A landscape with many valleys, sampled at points; each row gives a point and its height.
A ball rolls from a point to whichever of its 2 nearest points has the largest drop for the distance, and stops where none of them is lower. Distance is the straight distance between rows; heights are no part of it.
K_393: [ -5   4  16 -16 -20 -15  10  -9   2 -10   4   3 -28  -6 -11  -5  -4  -4
  12 -18  -1   0]  h=201
K_691: [-25  -1  23  35  -1  10  13  21 -16   7  11  19 -13  22  14  -3  14  -2
 -28  31   1  12]  h=250
K_22: [-11 -16  16  10  -7  12   6  16 -23  -6  -8  -8  10  28  -1  -7  12  16
  -5  16   5 -11]  h=314
K_446: [ 10  -9  18   8  -2  -5  21 -10 -13 -19  -8  -8  -9  -5 -22 -21  24  21
  19  -8  13  -4]  h=485
K_348: [-13  -4  23  16 -14   5 -23  19   9  23  12  23 -17   5  22  14   3 -23
 -11  25 -11  13]  h=697
K_943: [ 14   8   7  10   0  -9  -1  -5   6 -14   6  15 -35 -23 -16 -14  25  -5
   0 -22 -14 -13]  h=439
K_648: [ -3  16 -21 -13  -4   0 -27  -3  13   3 -12 -16  26 -11  15  14   0 -15
  14   2  10   9]  h=374
K_526: [  7   2 -35   3  19   8  -9   4  -9   4 -16 -15  60   8   8   7   9  14
  -6  10  19 -18]  h=587
K_710: [ 19   7 -18   5  22   6  -7   9 -19  -5  -5   6  49   1  -8  -5   6  17
  -4  12  16 -16]  h=607
K_17: [-28 -35   7  -3   3  18  -4  25   7  23  -2 -13  28  34  45  25 -22   9
   8  31   9  -5]  h=420
K_157: [-19 -23  44  30  -7  -6  -9  10   9  18 -20  21 -22  -4  39  18  36  -8
  -3  17 -17 -14]  h=438
K_171: [ -3 -18  24   4  -6 -16 -11   4   3 -14 -27 -19   5 -11   2  -2  45  -2
  33 -13   3 -20]  h=400
K_834: [-24   1  22  26 -14 -31  40  -6  11  -2  16  17 -51 -12   7  -4   0 -19
 -30  -3 -26   5]  h=600
K_413: [-10 -24   4   0   1   4  -7  19   3  24 -10 -10  42  22  32  17  -8  11
   9  31  14 -11]  h=382
K_845: [-20 -24  30 -15 -16  -8  28  -3 -11 -11  -2 -14 -20  19  -1  -5   1  18
   8  -5  11   1]  h=544
K_383: [ 18  21 -13 -23  -3 -14  11 -28  12 -19   2   1  -5 -24 -27 -15 -20  -4
  38 -21   3  18]  h=419
K_539: [-13  -2  20  11   3   4  25  -6 -26   3  17   8 -21  15  -4  -7   2  10
 -27   2   4  12]  h=543
K_549: [-19 -23 -28 -14   4  15   8  10  12  20  -2 -31  41  42  35  20 -39   9
  -4  26   8 -15]  h=55
K_911: [-17  -3   2 -11 -14   1  -4  19  -3 -21 -15 -14  23  27 -11 -12  10  -4
  22   4   3  -5]  h=316
K_134: [ 17  13  -3 -15  10 -22  20 -25  12 -14  -6   2  -9 -31 -24 -20  -5   4
  52 -20   7  -1]  h=440
K_569: [ -6  -4   9  -1  -7  -1 -29  13   4   6 -21   7  30  -4  12   6  17  -3
  21  14   4  -1]  h=312
K_866: [ 23   9 -12 -18  11   1  25 -27 -21  -5  10   3 -12 -10 -28 -16 -19  23
   9 -23  16  15]  h=512
K_296: [ -4  -4  18 -11 -16 -15 -13  -2   8  -3  -4   4  -7  -9  -6   6  13 -12
  14  -6  -7 -12]  h=243
K_95: [ -1   4 -42  12  21  19 -20  15   5   8 -13 -15  57  18  19  11 -22 -13
   0  31   7  -8]  h=275
K_114: [-12 -12  27  -7 -23 -32  20 -10  13  -4   3   1 -45  -7 -12  -2  -8  -7
  11 -20 -18  -8]  h=155
K_316: [-21 -14  29  20   0   5   6  14 -15  -6  -4   5  -9  24   7  -5  27   5
 -15  19   3 -12]  h=304
K_98: [ 28   9   8  -7   2 -23  12 -28  12  -3   7  16 -15 -40 -23  -9   5  -1
  25 -20   5  -2]  h=465
K_9: [ 13   9   6   0  -9 -12  25 -16   0 -15  23   6 -53 -18 -23 -15 -14  -1
 -13 -27 -15  11]  h=473
K_832: [ 22  23  -8 -18  -1  -2   7 -22   2 -18  20  15 -44 -22 -28 -16 -19  -3
 -13 -38 -22  20]  h=457
K_397: [  5  20  -3   9   5  19   0  11 -25   6  22  31   8  11 -13 -10 -18   7
 -35   9  -6  19]  h=649
K_593: [-14 -34  41   3 -16 -13  -5   7  21  -5 -32  -6   3  -6  13   6  40  -3
  29 -12 -10 -26]  h=365
K_708: [-16  -9  31  17 -10 -20  12   7   8   4   6  21 -33  -1  12  -3  27 -12
 -12   0 -20  -9]  h=726
K_331: [  2   1  25  10   1  -2  10  -3 -17   8  13  12 -17  -8  -3  -7  20  15
 -21   4   9   5]  h=520
K_886: [-16 -14  13  -4 -17 -34  26  -6  24  -4  15  -1 -55 -12  -6   0  -5 -17
  -2 -23 -38 -25]  h=102
K_63: [ -6  13 -23 -12   1 -22 -12  -9   9  -9 -21 -22  40 -24   6   9  12 -22
  32  -7  14  14]  h=349
K_927: [-10  -8   1 -11  -4   8   2  12 -20  -9  -6 -10  20  34 -12  -8 -11  10
  -4  11   8  -7]  h=273
K_673: [ 14  11  -4   3   9  15   1  11 -25  -2  12  15  23   4 -15 -12   2  15
 -14   9   7   0]  h=629
K_291: [ -4   6  -9   0 -10  22 -27   3  14  21   5  -7  -6   9  15  20 -24 -14
  -3  14   6  22]  h=494
K_93: [-29  -9  29  20 -15  -9   5  11   8  10   8  21 -31   4  18   1   7 -21
 -23  13 -15  11]  h=712
K_337: [  1  -6 -17 -19   4   3  18 -17 -21  -7  -8 -22  11  17 -20 -11 -28  23
   8 -14  23  -2]  h=313
K_185: [-11   0  20   5  -9 -10 -34  12  18   5 -17  11   5  -5  13  11  20 -17
  17   2 -11  -5]  h=282
K_448: [  5  15 -25 -13  -2  15 -27   4   4  16   6 -17   9  15  -3   9 -29  -3
  -3   3   6  18]  h=510
K_456: [  8  25  -7  12   2  22  -3  -1  -5  -8  27  21 -39  -7  -8 -11   3  -9
 -45  -9 -14  21]  h=490
K_56: [ 19  13 -44 -11  15  28 -15   5  -9   3  14  -8  44  14  -3  -2 -25   8
 -19   1   4   6]  h=395
K_342: [ 19   4 -20  -7  13   5  -5 -11  -3   3   5  -9   3  -9  -9   5   8  18
   9 -11  20  -2]  h=514
K_435: [ 33  25  -7 -28   6  -9   4 -28   7  -8  18  14 -23 -33 -32 -13 -23  -1
  15 -33 -12  21]  h=441
K_954: [ -7   2 -54 -11  14   2  -2  -4  -2   2 -10 -41  45  13  13  18 -25   3
  -1   4  23  -9]  h=205
K_887: [ -4   2 -29  14  11  36 -21  25   8  13  -3  -6  42  36  11   6 -32 -11
  -7  32   0  -5]  h=233
K_529: [ 15  22 -38  -9  16  15 -25   7  -4   0   3   0  44  -3   2  12 -18  -3
  -9  14  12  14]  h=411
K_751: [  9  16 -22 -16   5  -6  -9  -8   3 -26 -15  -8  20 -20 -20 -15  15  -6
  34 -17  13   2]  h=373
K_243: [-13 -10 -11  -7   2  16   7  12   0  24   8  -8  28  40  14  11 -33  18
 -12  28   7  -7]  h=151
K_563: [ 12 -12  32  10   1 -25   0 -14  14   8  -2  22 -19 -42   1   1  30   6
  18 -10  -9 -19]  h=274
K_336: [ -5  17  11   6  -6  10 -10  12  -4   6  14  24  -9  13  -3  -5  -2  -6
 -21  15  -5  16]  h=666
K_679: [ -3   7   4 -15 -12   4  11 -15 -19   5   9  -3 -31  19 -11  -8 -38  14
 -24 -17   4  26]  h=511
K_149: [-44 -12  30  28 -12  -2  27   7   9  -2   4   8 -45  19  24   3  23 -18
 -26  20 -22  16]  h=727
K_542: [-22   7  14  18  -9  -6  21  -6 -10  -5  11  10 -47   7  -2  -7   5   4
 -36  -3  -1  15]  h=564
K_918: [  3  -2 -30  19  16  44  -7  33  -1  18   5   7  23  45  10   4 -45  -6
 -21  36  -6 -12]  h=277
K_704: [ 25  24 -12 -15   6  20  -8  -9 -17   0  23  14 -13  -5 -15  -9 -31   8
 -30 -15  -4  37]  h=555
K_402: [-20 -35  47  18 -13 -19  -4   6  16   3 -23   7 -19  -3  27   8  41  -9
  12  -5 -25 -30]  h=402
K_890: [-11  11  10  22  -6  26 -17  22   1  22  21  25 -17  15  11  11 -23 -19
 -18  22  -6  27]  h=681
K_627: [  4  20 -37  -5   6  15 -35   2   8  10  -6  -5  40  -8  21  16  -3 -12
   3  18   9   8]  h=392
K_981: [-11 -22  35  20   1  -4  -4   7   5  22 -10  11 -18   0  31  13  28   5
  -6  15   7  -7]  h=467
K_789: [ -3 -11  -9  -9   7   6  14   3  -9   1   3 -13  22  33  -2   2 -25  27
 -12  17  11 -12]  h=220
K_922: [  8 -11  20  14   5 -31  22  -8  20   5  11  19 -37 -42 -13  -1  18  -8
   5 -19 -24 -28]  h=219
K_853: [-13  -9   3  10  -9  29 -28  19  14  28  -1  -5 -16  18  38  22 -20 -12
  -6  29   4  18]  h=475
K_978: [ 17  10   4  11   6  -2  -8   0   7  -3  10  17 -39 -30   1  -1  33 -14
 -17 -10 -26 -14]  h=458
K_260: [ 31   8 -34 -18  21  19  -2 -23 -10 -17  -6 -18  18 -19  -9  -3  13  12
  11 -17  23   3]  h=530
K_936: [  7   6 -10   0   3 -17 -16 -16  11  -6 -29 -13  23 -40   6  12  30  -6
  41 -16  13  -3]  h=317
K_373: [ 17  13 -28  -5  19  30  -9   6 -13   6  16   7  21  21  -8  -6 -41  13
 -38  11   4  10]  h=367
K_741: [ 10 -12  -1  -6  10   2  10  -3 -11 -20 -10 -23  13   3 -14 -16  25  19
  23 -12  18 -12]  h=459
K_457: [  2   0 -34 -22  10  -4  11 -13 -14  -7  -4 -34  34   8  -9   4 -26  14
   9  -5  25  -4]  h=265
K_903: [ 22  -3   0  -1  10 -19  -3 -14  22  -9 -27  -9  14 -42  -7  -2  39  -8
  48 -25   5 -18]  h=284
K_219: [ 21  18  -3  -5   5   5 -19   1   1 -21   2   2 -12 -17 -13  -6  32  -8
   6 -10  -8  -9]  h=415
K_234: [ -5  -1 -43 -11  10   8   4   1  11  14  -5 -34  55  28  20  12 -41   4
 -11  11  10 -17]  h=146
K_955: [  4   9 -22  12  19  39  -1  23 -10  11  14   9  25  41  -7 -10 -50  11
 -42  18  -6   1]  h=329
K_390: [-25 -25  10  -7 -12  22 -16  24  19  28   3  -9   0  27  41  27 -21  -8
   8  26   1  16]  h=455
K_197: [ 18 -10  18   6   3 -22   1 -15  15   4 -18  13   5 -39  -6   0  35   5
  35 -14   3 -13]  h=244
K_314: [-16 -13  11 -17 -14  -4  26  -7 -21  -1   8 -17 -24  27  -8  -8 -23  18
 -10  -7   9  16]  h=531
K_670: [  4   1 -41  -2  21  -1  -4   2 -12 -13 -24 -30  64  -4   4   1  12   5
  17   2  13 -11]  h=567
K_321: [ -1  10   9 -12  -7 -14  11 -11  -9  -1  19   7 -46  -2 -16  -9 -26   4
 -18 -20  -6  25]  h=492
K_611: [ 24  16  -8 -19   0  -2  -7  -8   9 -32  -5   5   4 -26 -22 -13  14 -10
  26 -17 -12   3]  h=394
K_916: [ 23  15   1   6   1  12 -19  -1   3  -4  24  20 -35 -23  -5  -6  18 -18
 -28 -10 -24   6]  h=474
K_678: [-10  -6  21  34  -6 -22  14   8  11   1   2  28 -38 -28   3   0  34 -20
 -24  -1 -36 -23]  h=741
K_113: [ 11  19 -29 -23  -8   3 -19 -13   1   4   8  -7  27   2  -9   5 -42  -3
  -1  -3   9  28]  h=526
K_29: [ -6 -12  26  10 -12 -23 -25   8  22   2 -27  11   0 -22  10  12  30 -24
  27  -3 -32 -32]  h=320
K_346: [ -1  -9  10  18  -8 -37  32  -6  15  -3  13  12 -43 -30 -14  -1  -1 -23
  -6 -17 -43 -25]  h=161
K_760: [-11 -15  31   6  -5 -16  28  -8 -12  -9  -7 -11 -23  -1 -16  -7  26  15
  11 -16  10 -12]  h=513
K_485: [ -2 -18  13  -5   1  -1   4   1  -3  -9 -23 -25   7   7   2  -2  34   7
  27  -2  11 -19]  h=429
K_365: [ 19  26 -24 -20   3  14 -12  -7 -13  -6  13   8   9   8 -20  -6 -40   4
 -11 -13   2  31]  h=542
K_489: [-29  -2  16  22 -18 -11  36  -7   4  -6  14   1 -57   8   1   2  -3 -10
 -42  -3 -17  24]  h=580
K_146: [ 19  10 -40  -9  26   0   0 -12 -10 -10 -13 -18  48 -21  -5   0  16  12
  20  -9  28  -4]  h=548
K_398: [ 25   4   0  -7   5   4   5 -18 -12  -5  11   1 -17 -17 -20 -10  -1  16
   7 -13  13   7]  h=493
K_621: [  3 -12  25   7   1 -11   4   0  -6  16  -5  11  -7  -8  10   4  23  12
  -6  10   7 -11]  h=496
K_990: [ -7  -9   4  -5   1   3 -19  11  -1  17  -7  -1  27  13  16  13  -6   6
   0  23   8   1]  h=347
K_671: [ -2  14 -17 -23 -10  -2 -10   0   0 -24 -12 -12  34  10 -11  -8  -2  -7
  27  -2  10   3]  h=348

Where does a ball stop that starts at each point below?
K_529: K_197
K_489: K_593
K_456: K_549
K_760: K_593
K_678: K_549
K_671: K_549
K_704: K_886
K_29: K_886
